A landscape with many valleys, sampled at points; each row gives a point and its height.
From any point a ball rolls to the lowest of the 2 points nearest to it. It stops when none of these is lower. Distance is the straight distance between rows; heights are no part of it.
z_935 h=24.9: [ -3  27   0  -8  21  -5   1  14  21  29   0   6   8 -10 -15 -17  -8 -24
  -6 -12  -5   8  -5  -7  -1  -7  16  -8 -11   3  17 -20 -10  33 -12 -11
   0  12  13  19  -6  -6  16   8   4  15]
z_73 h=30.4: [ 10  -9  10   1 -12 -10  -1   4  10   8   6  -1 -18   0 -13   1  13  26
   2   1  -8   9  24   5   0  -3  18  -9  13   0  -4   7   0  13  -1   3
   4   1   2 -27  -9  20  18 -18  -8   1]
z_184 h=47.4: [ -1   6 -19 -15  -8  17 -22 -12 -17  14   3  15  -5   8   1 -17  20   7
   7  27   6  -9  -1  10  15   7  -4  22   4   9   1   2  -8  -2  15 -13
  -4   9   2  -4  -9  20   7  19   8 -30]
z_752 h=36.7: [  9 -20  24   4  -7 -31  18   4 -11 -12   6 -20  -1 -11   7  19 -10  19
   1  -9 -26   8  -2   7  -6 -13  -3  -4   4  -5 -17   1  20  -9 -15  -3
  10   1 -13  -3  -4   7  11  -1 -30   5]
z_323 h=31.4: [ 11  -7   8  12 -25 -13 -13  -3  17  -8  -1 -10 -14  -2   5  -4  11   8
   2   0 -19   3   7  -1   2   0   6 -14   8  25   1  10  12   7 -18 -13
   3   0 -10 -10 -12   5   8 -19   1  -2]
z_611 h=24.4: [ 10 -10  13  -2 -21 -26 -11  -5   1   1  15   3 -24   2   5 -11   9  36
   3  -3 -25   8  16   9   7 -17  27  -5  24  11 -13   2   0  24   1 -10
   9   1  -8 -27 -20  24  25 -17 -17 -12]
z_901 h=39.2: [-10 -21  12   6 -11 -20 -12   3  11 -10   7  24  -1 -11   5  -5  -1  -6
 -18  -6 -16   2   6 -10  -7  10  24 -10  21   0   2  -3 -13  14  -1   8
 -14 -11 -12 -25  -2 -12  -4 -33   5  11]
z_354 h=17.2: [ 11   9  -2   1   6   4  -3   4  30   9 -20   3  -5  -9 -20 -10  14 -14
   3  -2   0   6  17  -4   0   2   3  -8  -1  10  21   3  -2  18 -20  -7
  -2   0   7 -15  -1   1   8 -10  12   7]
z_662 h=12.2: [ 15   8 -10  -2  -2  21   5   4  17  19 -19 -10  -4  -4 -22  -3  22 -13
   6   9  10   4  17   7  -1   1 -12   4 -13  10  20   6   7   6 -24  -7
  -6   6  15  -6   1   6  12   2  21   6]
z_145 h=26.9: [-13   0 -11   2   2   3   7  10  -2   8   0   5  20 -12  -7  17  17 -39
  12  12  17   8  -4  -2 -15   5 -13  19 -27   3  22 -16 -12 -14 -16  -9
 -17  -6  11   7  17 -10 -17   5  22   0]
z_706 h=22.5: [ -3  10   1  -3  24  -2   3  10  22   1 -15  11   2 -11  -7  -9   4 -17
  -4 -12  -7   6  10 -12   4   5  12  -2   6  -2  11  -1  -4  10 -11   0
   4  -7   7 -16   8 -12  -5 -15   0   6]
z_590 h=39.4: [  7  -4  -4  -5 -14  -1  -6  -4 -25   4   3  13   3  10   1 -15  35   1
  10  28  -2  10   5   4  10   6  -9  14   4  -5   4  11  -6  -5   9  -1
  -4  -7  -7 -31  -5  10  -1   3   5 -24]
z_428 h=36.6: [ -1 -19   5   9 -15   3  19  -5  -8   1  11  -8   0   5 -15  22  20   7
   6  14  23  13  21   3 -13   8  -8   1  -7 -19   6   9  -8 -23   8  14
 -12  -3   0 -22   6   1  -7 -16   7   9]
z_191 h=38.7: [  4  12  -8 -19  -1   8   2  12  -6  32  -5  -9  -1   4  -8  -7   3   8
   0  16  -8  -4   2   9   4  -4  -5  15 -15  21  13  -3  11   4 -12 -15
   5  14  26  17 -11  21  31  29 -10   2]
z_8 h=41.7: [ 13  -6  -1   2 -15   1  -1  -3 -19  -7  -1 -13  -2   5   0   2  23   1
   9  21  -8   2   5   8   4   5 -20   7  -4   4  -4  20   6 -15  -6   1
   3   0  -7 -17  -4  10  -1   5   1 -12]
z_200 h=29.2: [  2   0  -8  26 -10  18   1 -20  12 -24  -1 -12 -16  13  15   4 -16   6
  -2  -7  22 -13  -4  -8   1  -1  -8 -22  -2   1  -4  10  -3  -8  13  12
  -6   7  -5  14  -1   1 -24   1   7   0]
z_444 h=35.3: [ -2  -9  10 -10 -16 -10   9   1 -16  15   9  -3   5   5 -13  13  20  20
  12  19  12  16  18  11  -7   6   6   2  -2  -8   7   4  -7 -12  12   7
   4   3   7 -22  -1  10   7  -8  -8  11]
z_523 h=29.9: [ -1  14  -8  -7   4  10 -25  -8  -2  -4  -7  -2   0   4   5  -7  -7   2
  -8   2   0 -19 -19   0   5   3 -11  -3  -2  23  -7   5   5  -2   8  -8
  10  10  -3  16  -1   4  -5  17  -1   2]
z_827 h=43.8: [ 13  23 -10 -13  19  10 -26  -8  13   3 -13  11 -14   9  -4 -31   5   6
  -4  -3  -1 -11  -3  -4  16  -5   8  -3  16  29   7   7   1  26   4 -15
  20   9   6  -7  -9  11   9  11   5 -10]
z_385 h=50.6: [  1  15  -2 -11  10   6  17  17  -2  37  22   2 -11  -5 -17 -11  -7  17
   4 -14  -7  13  10  10   8 -13  14  -5  -5 -18  -7  -7 -10  29   9   1
  -2  11  20   9  -8  17  35   5 -16   8]
z_187 h=28.7: [-11   6  -9  -9  15   7  -8   6 -24 -13 -12  15  17   2  17 -14  -3 -27
  -6  11 -14   2  -7  -6  16   4  -5  22   1  -7   2   3   3 -19  -2   4
   7 -19  -7  -8  11 -19 -28   8   3 -15]
z_603 h=28.4: [-11  -3 -13   3  -5  14   8   3   4   7   5  -8  18  -3 -17  25   3 -24
   6  11  28  -1  -7   8 -20   9 -27  13 -28   1   9 -10  -7 -12  -5  -3
 -20   2   8  20  16  -7  -5   5  25   9]
z_675 h=20.9: [-24   7 -18 -10   7  12 -15   1 -15   5   3  32  11  -4  11  -9   8 -35
  -7  15  10  -3  -7 -14   9   4   5  20  -5  -1  11 -19 -12 -12  19  -5
 -10 -10   5   4   8  -7 -29  14  18 -22]
z_296 h=28.3: [  3  16   0   0  29  13  -1  -7  18   0 -12 -11   6   3  -3   8 -16 -14
 -18 -11  10 -15 -18 -15  -7  -2 -22   0  -5  10   0   6  11   2 -11  -8
  10  10   2  18  14 -15 -12   9  16  21]
z_104 h=31.6: [ 15   3 -12  13  -1  27  -4 -16   7 -12  -3 -20 -29  13   8  -9  -7  18
   1   2  16 -12   5   2   4  -4  -8 -12  -1  12 -12  16   1  -6  14   8
   1  10   5   6  -2  15  -8  14   6 -13]
z_938 h=16.1: [  3  -9   9   1  -8 -21  -1  -5   2  -9  17  -4 -27  -6  14  -7 -10  34
   0 -22 -26   1   4   8   9 -20  24 -17  20   5 -23  -5   5  17  12  -4
   7   0 -10  -7 -12  20  18 -10 -24 -11]
z_893 h=38.4: [ -6 -16   1   8   3   2  29   9 -14  -8  -4  -7  18  -3   6  25  11  -7
   8  -1   6  11  11  -2 -10  10 -12  22  -7 -33   2   9  -3 -31 -12  16
  -5 -14   6 -20  16 -20 -17 -13   2   6]
z_621 h=50.0: [ -5  -2  -6  -4 -17  -5 -19 -10 -11   5   5  35   6   7  -3 -16  34 -14
  11  17   7   4  -3   0   1  10  10   0   4   4  20  -7 -16   8  13  -8
 -19 -12 -16 -14  -3   0   0  -7  14 -16]
z_618 h=39.6: [ -2  -5  -4  16  16  23  32  -2   3 -10 -20 -20   6   0   4  21 -19  -1
   2  -9  23 -10  -2  -5 -16   4 -21  12  -6 -28  -4   6   0 -23 -12  22
  -6   4  10  10  19 -13 -15   6   7   7]
z_828 h=15.3: [  1  -2  -5   7 -19  10 -13  -5  20   5  11   5  -6   7 -20   7   1   2
   3  -4  29 -10   2  12 -13  13   6 -23  -2  13   3  -8  -8   7  18   2
 -21   4  -3  19  -1  -3   5 -15  17  12]
z_805 h=41.0: [ -1   2   5 -10  16 -11  17  18  -8   4  -6  -9  14  -8  -1  10 -15   3
   6 -12 -15   5  -8   5  -1  -3  -2   9  -7 -14 -13 -10  13  -3 -14  -1
   8   1   5  12  12  -9  10   6 -23   7]
z_576 h=9.6: [-13   3   5 -10  -7  -6 -25 -10  -8  -3   3  36   2   5  15 -14  11   4
   7   6  -1 -10  -8  -2   9  14  21   2  24   1   1  -2 -11  21  25  -3
  -6 -10 -14  -6  -4  -5   5  -8  -4  -5]
z_118 h=52.3: [ -6   5  -9  -9 -22  -6 -21  -8 -22   0   5  23  17  11   4 -11  29 -23
   3  29  -3  -3 -20   2   3   7  -6  12  -5   2   9  -7 -12  -6   9  -7
 -14  -3 -19  -7  -3   4  -6  11   9 -27]
z_762 h=34.2: [-19 -14  12  -6  -2 -19  -6   7 -10 -17   2  32  12  -2  17  -8  -9   4
 -14  -5 -20   1   2  -7   7   7  30   1  29 -16  -6  -4  -2  10  11  14
  -7 -26 -17 -19   0 -19  -6 -24  -7   7]
z_27 h=31.5: [  2  28  -5 -16  28   6   4  11  10  27  -7  -1   0  -5 -10 -21 -13 -12
 -13  -8 -13   1  -6  -5   8 -17   6   4  -7  13  10 -10   9  22 -15 -20
  12  12  19  15  -4   5  23  22 -11   7]
z_932 h=23.5: [ -9   8   4  -8  -9  -5 -27  -8  -2  -6   4  17   7   6   8  -2  -5  12
   4  -1  -1 -18 -18   2   3  11   9  -9   7  10  -7  -2  -5  10  20  -4
  -1   3  -8  17  -6   2   3   1  -7   5]
z_317 h=40.2: [  3 -10  13  24  -5   4  29  -5   9 -15 -16 -31   3  -2   6  26 -14   7
   9  -8  12  -5  -7  -4 -25  -1 -24  -2  -2 -18  -4   5   9 -15 -23  10
 -10   5   1  15  12  -4  -8   1   5  11]
z_343 h=45.3: [-11  -7   7 -12  -9 -13   4   2 -20   3  11  11   9  10   5  21  -8  24
   8   5  17  -1  -1  10  -6  11   3   0  -1 -16  -5   0  -8 -10  25  12
  -4   4   1   5  -3   5   3   1 -14   9]
z_581 h=46.9: [ -9   5  -1 -22   6   0   5  12 -14  17   7   9  -1   6   3   6  -6  25
   6   4   8  -2   4  12   2   8   7   9  -3  -7  -8  -5  -2  -2  22   6
   1   8  17   9   2  13  12  11 -14   2]
z_99 h=42.1: [ -3 -23  13  18 -21 -17  12  -2 -12 -28   3  -9   4   1  24  22 -16  12
   0  -2  -7  -5  -8  -3  -6  -2 -10  -5   1  -8  -5  11  10 -17  -7  13
  -2  -5 -15   2  -4  -6 -11  -8 -12   5]
z_868 h=24.1: [ -4 -11  13  -6   1 -25   0   7  -4 -11  11  12 -11  -9   9  -7  -8  19
  -8 -13 -31   2   9   2   7  -8  27  -4  26  -7 -19  -1   3  13   5   4
   3 -10 -15 -20  -9   5   8 -19 -21  -2]
z_339 h=29.7: [ -8   5 -18  -3  31  29   4  -9  -8  -6  -9  -9   8   2   6   7 -29 -10
 -23  -1  11 -19  -8 -10   7  -2 -17  17 -10  -5 -10   4   4 -28   2   1
  10   3   0  16   8 -14 -27  21  12   1]
z_713 h=25.0: [ -4  17   0  -5  21   2 -16  -4  20   4 -12   3  16  -3  -7   0  -1 -33
  -9  -4   5  -8 -20 -12  -4   4 -10  -5  -8  18  17  -3  -2   8 -16 -13
   7   4  -7  15   7 -14 -13   5  18  20]
z_397 h=40.5: [  3   5  10  22  22   6  16  -1  14   8  19 -23 -13 -20 -11 -12 -35   8
 -12 -34  -2   3 -15  -5  -5 -25  -2 -25   5 -18 -14  -5   3  29  -9  -7
   2   8  -7  28   0  -7  20   6  -9  21]
z_521 h=58.3: [ 15   0   1   1 -18  -2 -17  -9 -15 -14   2  -8 -14  12  17 -13  10  24
  12   6 -15  -8  -7  11   8  -2  -8  -1   7  22 -11  15  10   0   9  -6
  14  -3  -4  -2 -11  13   8   5 -10 -25]
z_424 h=37.8: [ 10  25  -6 -20  35   3  -7   2  12  11  -9   4 -12   2  -8 -26 -10   0
 -16 -18 -15  -4  -4  -3  16 -20  10  -5   8  20  -3  -4  11  28  -1 -14
  23   7   7   1  -1  12  17  15 -13   0]
z_98 h=19.6: [-12   7  -5  -6   4   3 -27 -10   1 -13  -2  15  21   2   5  -2   0 -30
 -10   1   0 -14 -26 -10   4   9  -5  -6  -1   9   7   1  -6   1   5  -5
   4  -4 -15   9   5 -13 -23   4  10   9]
z_654 h=54.4: [ -4   3  -7  -5 -24  -1 -23  -7 -32  -9   7  11  18  12  16  -8  13  -8
  -1  28 -12 -15 -23   6   7   5 -17  16  -5  -1 -13   3  -3 -13  14  -5
  -4  -1 -22  -1  -8   5 -10  19  -1 -24]
z_764 h=17.6: [  2  16   6   1  15 -12  -9   2  31  14  -4   5   5 -13 -20 -13  -5 -19
 -12 -17 -10   3  -3 -10   0  -1  18 -22   5  11   9 -13  -9  36 -12 -11
   0  10  -9   7  -8  -7   9  -8   7  18]
z_47 h=43.7: [ -9 -18  10   7 -21 -17   7  -3 -25 -21  12  13   6  10  18  18 -12  25
   0   3   6  -5  -2   1  -3   3   4  -5  10 -17  -7   8  -1 -14  20  21
  -6  -7 -13  -3 -10   0  -7  -9 -15   6]
z_55 h=18.9: [ -7  13   0 -15  33  -6  -1  10   1  -3 -17   6  17  -3   3  -5 -17 -20
  -5 -11 -16   3 -10  -7   9   0   6  11   0  -2  -2  -9  13  -4 -17  -5
  16  -6   2   7  15 -22 -13   2 -10   9]
z_378 h=29.4: [  2   8 -15  -4  16   9   0  13  -8   9 -19  12  -2 -13   2 -15  19 -33
   5  13  -2  16  14 -16  13  -5   2  27  -5   1  29  -3  -4 -19 -18  -8
   1  -5  22 -19  -1   1 -17  22  18 -29]
z_670 h=50.1: [ 10   1 -15  -4 -27  14 -16 -15 -12   8  12  12 -10  14 -11  -7  28  10
  11  20  19  -6   3  13   3   8  -2   4   0   3  -4   4  -7  -2  23  -5
 -16   7  -4  -6  -3  14   4  -2  13 -17]
z_381 h=30.7: [ -8   5   3   7  -7  -3 -22 -18  10 -20   5   5  -3  12  15   2 -24  13
  -8 -18   8 -21 -21 -12   5   3   7 -26   5  10 -10  -1   2   9  21  -1
   7   7  -7  25  -5  -3 -11   1  -4  12]
z_65 h=24.8: [-11  10  -8  -2  21  10   6  13   7   8 -13   2  15 -14   1   6   3 -31
   3   0   6   4  -5 -10  -2   4  -7  20 -12   3  16  -7  -6 -13 -16  -4
  -2  -2  18   7  15 -18 -17   5  15   6]
z_362 h=19.2: [  6  -1  -2  -1   6   4  10   9   2   2 -16   0   3  -7  -4   0  23 -16
   8   9  -5  12  16  -2   1  10 -10  13  -4  -6  15  12  -2  -9 -20   1
   1  -8   8 -24   7  -1  -4  -6   5  -3]
z_861 h=14.4: [-18   2 -15 -12   3  10  -6   7  -9   9   7  22  11  -4   3   6   5 -15
   3   9  17   0  -2   1   1  14   1  14 -12   0  10 -13 -14 -11  18   0
 -11  -4  15   8  10  -2 -14   7  10  -1]
z_449 h=37.9: [ -1 -24  23   4  -7 -32  30   5 -24 -11   4 -19  17  -3   4  33 -17  21
   5  -3  -5   9  -4   6 -12 -10  -4   4  -2 -27 -15  -2  13 -21 -15   8
   9   4 -12  -1  -1  -6   4   0 -31  12]
z_606 h=45.5: [ -4  -4   7  -6  -8 -15  -3   7   2   5  -1   2  19  -6  -8  16  10 -16
  11   8  -1   3  -7   6 -13  13  -6  -1 -10   6  12  -3  -6  -2 -14  -3
  -6  -1  -8   7   1  -7   1  -5   3  14]
z_784 h=29.5: [-15 -13   8 -10   6 -24   7   7 -13 -16   8  18   8  -6   7   3 -27  13
  -7 -17 -20   2   3   1   9  -2  26  -2  21 -27 -21  -8   4   6   6  15
  -4 -13 -15  -4  -3 -13  -3 -19 -20   8]
z_405 h=48.6: [  6  21  -4 -11  20   5  15  22   1  33   9   6  -7 -12 -13 -22  -4  -2
   4 -20 -20  17  13   5  15 -23  18   4  -6  -9   4 -10  -5  30 -10 -10
   8   4  24  -1  -7  14  30  12 -17   4]
z_462 h=38.6: [ -9 -20  13  -3   1 -27  24  15 -10  -1  12  -5  21  -9  -3  27 -18   9
   2 -11  -2  12  -4   0 -11   2   7   4  -1 -34 -14 -10  -4  -7 -10   9
   0   2  -6   3   0 -18   3 -12 -18  17]
z_81 h=21.8: [ -4  -1  -5   7  19  13  15   9  16  -1 -15   6   2 -13  -7   1  16 -21
   3  -7   7  11  17 -14  -3  11  -3  11  -2 -14  14   4  -9  -6 -13   8
  -5 -15  15 -22  19 -18 -14 -22  13   2]
z_629 h=60.5: [ 30 -14  11   4  -3  -5  17  -8   8 -16  -6 -37 -36   2  14  -2  -1  26
   5 -15 -23   7  11  13   2 -28  -8  -5   1   8 -10   0  23  -3   0   7
  26  -7   6  -2  -2  27  16   9 -28 -23]
z_459 h=39.7: [-11  -7  -1  -7  14 -13  22  15 -14  -4   2  -1  13  -1  -2  14 -35  14
   5 -16   4   1 -11   3   0  -3   6   2  -7 -35 -19 -17   6  -6  -3  15
   1   2   4  21   6 -17   3   1 -23  12]
z_786 h=20.7: [  1 -11   0  21 -32   1  -8 -10  26  -4  15  -9 -19   9   2   9  -7  15
   0  -7  18  -4   2   4  -4   6  15 -29   4  14   0  -3   0   3   6   2
 -18   9  -7  15  -9  -1  -1 -22  13   8]
z_981 h=25.7: [  5   5   5   7 -11 -11 -19  -5  26  -2   0   1  -6  -5  -7  -6  -1   0
  -3  -9 -11  -6  -4  -8   0   5  15 -24  10  23  -1  -2   0  22  -6 -10
  -1   7 -10   3 -10  -2   3 -16   5  12]
z_772 h=51.8: [  7  -1 -15   9 -40  16 -15 -20  -3  -1  20   5 -10  21 -12   9  14   4
   4  11  37 -13  -2  17  -5   6  -3 -10  -7   1  -9  -5  -7 -14  31  -3
 -27  12 -10  16  -1   9  -2  -2  16 -13]
z_267 h=11.4: [ -8   5  11  -8  15 -12 -16   1   5 -14 -10   9  17  -3   5  -1 -16 -18
 -10 -13 -14  -8 -19 -11   4   4   7 -10   7   6  -3  -2   6   8  -7  -5
  13  -5 -14   9   3 -18 -14  -2  -8  15]
z_234 h=56.5: [  9  -4   2   7 -24  -4 -12 -10 -37 -17  10  -6   1  17  22  -8  14  18
   9  20 -12  -9 -13  12   9  -2 -17  11   1   4 -19  15   3 -14  17   0
   7  -4 -17  -8 -13  10  -2  12  -5 -29]
z_588 h=42.3: [  7  -1  10   2   2  -4   9   4  -2  -8 -11 -20   5  -4   4  16  -8   8
   5  -2  -8  -7  -8   3  -9   1 -19   1  -9   0  -9   7  16 -10 -13   1
   5   5   1  13   7   1   5  10 -13   6]
z_545 h=45.9: [  7  14  -1   3  28  15  16  12  15  19   8  -6 -15 -16 -22 -21 -10   6
  -5 -32 -18  13  14   2  10 -26  10 -10   5 -13  -8   1  -2  32 -10  -5
  10   0   8  -4  -3  11  31   0 -16  10]
z_508 h=36.1: [ -1  -3  -4  -8   0  -1   3  10 -39   6  -1  19  10   7  15 -20  25 -15
   5  30 -11  17   7  -2  18   0  -7  32   1 -13   4   1  -3 -17   5   2
   1 -15   0 -31  -2   4 -13  15   6 -40]
z_440 h=24.7: [  3  -2   4  22 -17   8  -8 -14  33  -9  -1 -18 -10  -3  -2  10  -4  -7
  -3  -8  11  -5  -2  -7  -7   2  -4 -25   0  19   3   5   9   3  -9  -3
 -10   4  -9  10   0 -11 -12 -19  24  14]
z_57 h=35.5: [  6  17  -1 -10  -3   6   3   9  10  31   2 -11  -3   1 -20  -6  -3   2
   1   4  -1  -4  -1  10  -6  -3  -3  -5 -14  11   6  -5   7  19  -8  -7
  -5  16  19  21  -7  10  32  12  -4  14]
z_233 h=43.1: [ -6  14 -14 -23   0   8 -21   3 -10  22  -9  10   2   3   2 -13  10   9
   2  19  -4  -8  -7  10  12   5   1  14  -4  24  13  -5  -1   0   0 -18
   6  11   8  14 -11  22  17  29  -2 -13]
z_574 h=29.6: [  9   6 -10   5   4  23 -13 -16  -2 -15  -1   1 -25  12  10 -23   0  20
   1   1   9 -13   5  -1  10  -1  -1  -3  15   6 -15  18  -3   7  27   7
   4  -1   4 -10  -4   9  -4   3   5 -24]
z_407 h=53.0: [  5 -13   2  10 -47   1  -7 -14  -8   6  26  -5  -5  16 -15  20  19  13
   9  13  39   0   5  24 -11   3   6 -17  -4   7   0  -2  -2 -19  21  -3
 -17   8 -14   7  -9   7   0 -15  12   4]
z_701 h=59.7: [ 24 -16   8   5 -14 -10   4 -12  -7 -24  -2 -30 -24   9  28 -11   4  26
   9  -4 -25   5   3  13   5 -13 -14  -1   3  19  -8  10  18 -10   5   4
  27 -12  -2  -5 -11  15   8   4 -18 -33]
z_278 h=43.3: [ 10  -6   8   3  -8  -2   8   4   2  -1  -3 -16  -8   1  -7  14   9  13
   9   6  -5   4  10   6  -6   4  -9  -4  -1   0  -3  15   9  -6 -10   5
   2   4   3  -7   2   9   9  -2  -6   5]
z_452 h=44.5: [ -2 -16  17  -2 -21 -28  -2   4   4  12  10  -1  22  -7 -19  21  12 -13
   5  13   4  12   4  13 -25   8   7  -8  -9  13  18 -13 -12   8 -23  -8
 -11   1 -20   3 -10  -9   6 -18  13  18]
z_131 h=29.8: [ -3   6 -20  -9  24  25   6  12 -11  10 -13  -2  -2 -12   4  -8   4 -13
  -3  14  -2   5  14  -9  18   2  -3  33  -4   5   6   0   1 -21  -7  -6
   9  -6  24  -4   3   1 -15  19   9 -20]
z_208 h=37.6: [ -4 -26  10  21 -12  -4  28   0 -17 -18   4  -6   4   5   6  23   4  12
  -3   7  11   7  15  -4 -11   2  -6   6   4 -31   1  18  -3 -30   2  27
  -8 -11  -6 -26   3  -6 -14 -16  -4   8]
z_507 h=7.5: [-12   1 -11  -8  -8   9 -15  -6   2   7  11  25   2   9  -7   4   3   1
   5   2  28  -6   0   8  -7  18   3  -6  -5   4   4 -10 -19   3  33  -1
 -21  -1   5  13   6   3   3  -3  12   6]
z_103 h=33.4: [  6 -15  19  -2 -25 -19   4  -2 -10   9   4 -11  -3   2 -15   7  22  24
   4  19  -7  22  28   8  -4  -6  12   0   9   0   5  10   1  -7  -7  -1
  14   3   0 -43 -12  15  16 -16 -11   7]
z_883 h=42.0: [ -9 -12   9  -2  -1 -20   0   7  15   6  11  17   9 -13 -11   7   0  -8
  -5  -4  -5   8   9  -3 -14  16  20 -10   6  -3   6 -15 -20  18  -1   4
 -13  -4  -6  -4  -4 -10   3 -25   3  14]
z_322 h=24.5: [ -8   8 -17  -1   0  19 -20 -17  -3 -12   2   5   9   6   5   1 -10 -18
 -17   5  12 -21 -20  -7   5   7 -17  -1 -10   2  -8   4  -6 -11  19  -2
  -1   6 -10  12   4  -5 -24  13  14   0]
z_398 h=43.5: [ -5 -13   8  -1 -13 -25   1   8  10  16  23   3  18  -8 -24  18  -4  -4
  -6   3   9  16   6  10 -27  11  13 -13  -7   2   4 -26 -22  28  -2  -1
 -16   6 -11  18 -11 -11  13 -19  11  18]
z_154 h=34.8: [ 10 -19  22   9 -22 -30   4   4   5  -7   2 -15  -7  -9   5  12   4   8
  -1   1 -27  14  10   4  -8  -7   1  -3   7  10  -5   8  14  -3 -27 -11
   5   3 -11 -19  -8   7  10 -17  -9   8]
z_40 h=31.8: [  1  20   1  -5  14   8  -3   2  21  18  -4 -11   2   0 -14  -5 -16  -8
 -13  -4   4 -12 -17  -7  -9  -4 -11  -9 -11  13   1  -4   7  16  -6 -10
   1  15  10  29   4  -6  13   9   5  23]
z_847 h=31.7: [ -5   4  -8   9  21  19   4 -10   3 -20  -9  -1   2   6   6   6 -28  -9
 -16 -13  17 -18  -8 -13   1   2 -11  -4  -1 -11  -4  10   2 -11   7  15
   7   2  -2  10  13 -19 -27   3   8  11]
z_113 h=39.1: [-11  -9 -14   7  11  17  28   8 -11  -1  -7  -9  11  -5   5  25  -5 -10
   6  -3  19   0   5  -3  -8  10 -16  28 -16 -27  -2   0  -4 -33  -5  15
  -7  -2  21   2  19 -19 -20   3   9   2]
z_509 h=38.1: [  9  13   8   6  32   3  16  -2  10   3   0 -22  -3  -9  -7  -6 -31   3
 -15 -27  -5  -8 -21  -3  -2 -26 -12 -10  -4  -5 -18  -7  22  15 -10 -10
  12   6   0  23  11  -7  14  15 -17  14]
z_745 h=35.0: [  2  10   6   4  16  -1  -2  -6  15 -10  -1 -11  -7   1   3   1 -27   9
 -11 -21   2 -14 -15 -10   0  -9   0 -21   1   6 -13  -3  13  13   6   0
  10  10  -1  20   4  -3  -1   7 -11  14]
z_823 h=22.9: [  1   3  -3   1  -4  11 -20 -12   8  -6   0  22 -15   5   1 -21  15  14
   3   1   7  -8   8  -6   9   9  13  -8  23   5  -3  10  -9  19  23   2
  -5  -7  -1 -17  -3   3   2 -16   6  -9]
z_535 h=43.2: [  7   2   7  11  14  -1   8   3  16   4  13 -12 -18 -18 -11  -9 -18  15
  -7 -29 -19   4   1   1   5 -22  11 -24  10  -1 -19  -2   4  26  -2  -3
   6   5  -6   8  -4  11  21  -2 -17   9]
z_788 h=32.7: [  0   4  -4   1   4   1  -5   6 -23  -9 -12  18  15   6  12 -29  19 -33
  -5  22 -18  11  -7  -9  17   3 -10  19   4  -6   5   4  -1  -9  -2   4
  -1 -19 -17 -30   1  -7 -15  10  11 -36]
z_733 h=29.3: [ -3  -8  -3  10 -10  14  20  -3   0   1   0 -22   6   3 -11  31  -1  -3
   9   7  29  -3  -2   8 -22   8 -28   5 -19 -16   3   2  -1 -22  -4  11
 -18  10   6  16  13   0  -5   8  16  11]
z_230 h=48.8: [ -4   9  -1 -10   5   3  15  11   2  27  17   1 -10   9 -12   1 -13  26
   4  -4  14   2   8  10  -4   1  13  -7  -2 -15  -9  -7  -5  13  25  11
 -10  14  20  14  -3  17  27   7 -14  11]
z_75 h=26.1: [ -8   5 -17  -7   1   2  -6   4 -17   9  -6  22   6  -6   4 -13  25 -40
  -1  24   1   9   1 -17   8  -1  -1  21 -13  -1  22 -14  -9 -16   1  -5
 -12  -6   7 -14   2   1 -20  16  20 -38]
z_255 h=61.2: [ 29  -7   2   5   4   5   2 -11  25 -20  -9 -31 -40   4  12 -19  -1  23
  -1 -20 -18   7  19   1   7 -27  -2  -7  12  13  -8   7  15  10   3   8
  33 -12  10 -14  -6  22  12  -6 -15 -29]
z_105 h=47.3: [ -7   3   2 -12  -2 -15 -15   6  -1  11  -3  22  11  -2  -1  -3  16 -11
  11   7  -1   4  -2   3   0  14  15  -5  -1   8  21  -7 -13   8  -2  -3
  -5  -4  -4  -1  -3   2   5  -4   3   0]
z_140 h=41.1: [  2 -19  14  33 -12   0  29 -11  -2 -34 -13 -24  -2   2  28  22 -19   5
   4  -6   1  -7  -2  -8 -11  -7 -20  -5  -1 -15  -3  11   9 -22 -19  14
  -3  -5 -10   6   4  -5 -21  -4  -3   2]
z_467 h=16.3: [  5   3   2  -4   0  -3  14  15   0  19 -14  -8  10  -5 -11  11  25 -14
  17  12  -1  16  13   6  -6   3  -9  18 -17   1  24   0   1  -8 -30  -9
   0   3  18  -9   5   4   8   8  10   5]
z_242 h=24.0: [ -7  16  -7 -13  34   0  -4  12  -6  -5 -20  16   6  -1   9 -17  -5 -24
  -2  -5 -14  12   5 -11  17  -1  15  19   7  -3  11  -4   9 -10 -16   1
  17 -17  10  -9  14 -24 -25   3   0  -7]
z_657 h=27.3: [ -8   5 -12  -7  20  21  10   8  -8   6 -14 -10  12  -9   5   7  -9 -10
  -5   6  -2  -4  -1  -2   4   5 -15  26 -12   1   0   0   7 -24  -9  -3
   6   2  16  11  12  -8 -11  18   3  -2]
z_32 h=62.0: [ 20  -6  -3  17   6  16  -5 -18  22 -25  -3 -24 -38  12  19 -29   0  22
  -2 -12  -3   2  17  -7   8 -17   1 -12  15  15  -7  20   5   8  10  10
  23 -14   6 -19  -9  10  -4 -14   4 -31]
z_409 h=27.0: [ -3  -5  -3  25  -6  15  -2 -16  32 -16   5  -5 -13   7  -6  10 -17  -4
  -8 -14  30 -10   0 -11 -10   5  -1 -28   5   1   4   2  -6   2  13  12
 -14   3  -3  11   4 -11 -19 -15  20  16]

Where does a ball stop that starts at each point below?
z_588: z_764
z_581: z_938
z_629: z_938
z_606: z_938
z_278: z_267

Call two points neighbours if one is among the 2 nearest of the other. Go from one point of each pair to the other, from neighbour to neighbour, staying as low as possible. Name the highest point that can't be avoided.
z_65 / z_267: z_104
z_65 / z_764: z_278
z_65 / z_507: z_131
z_267 / z_576: z_523
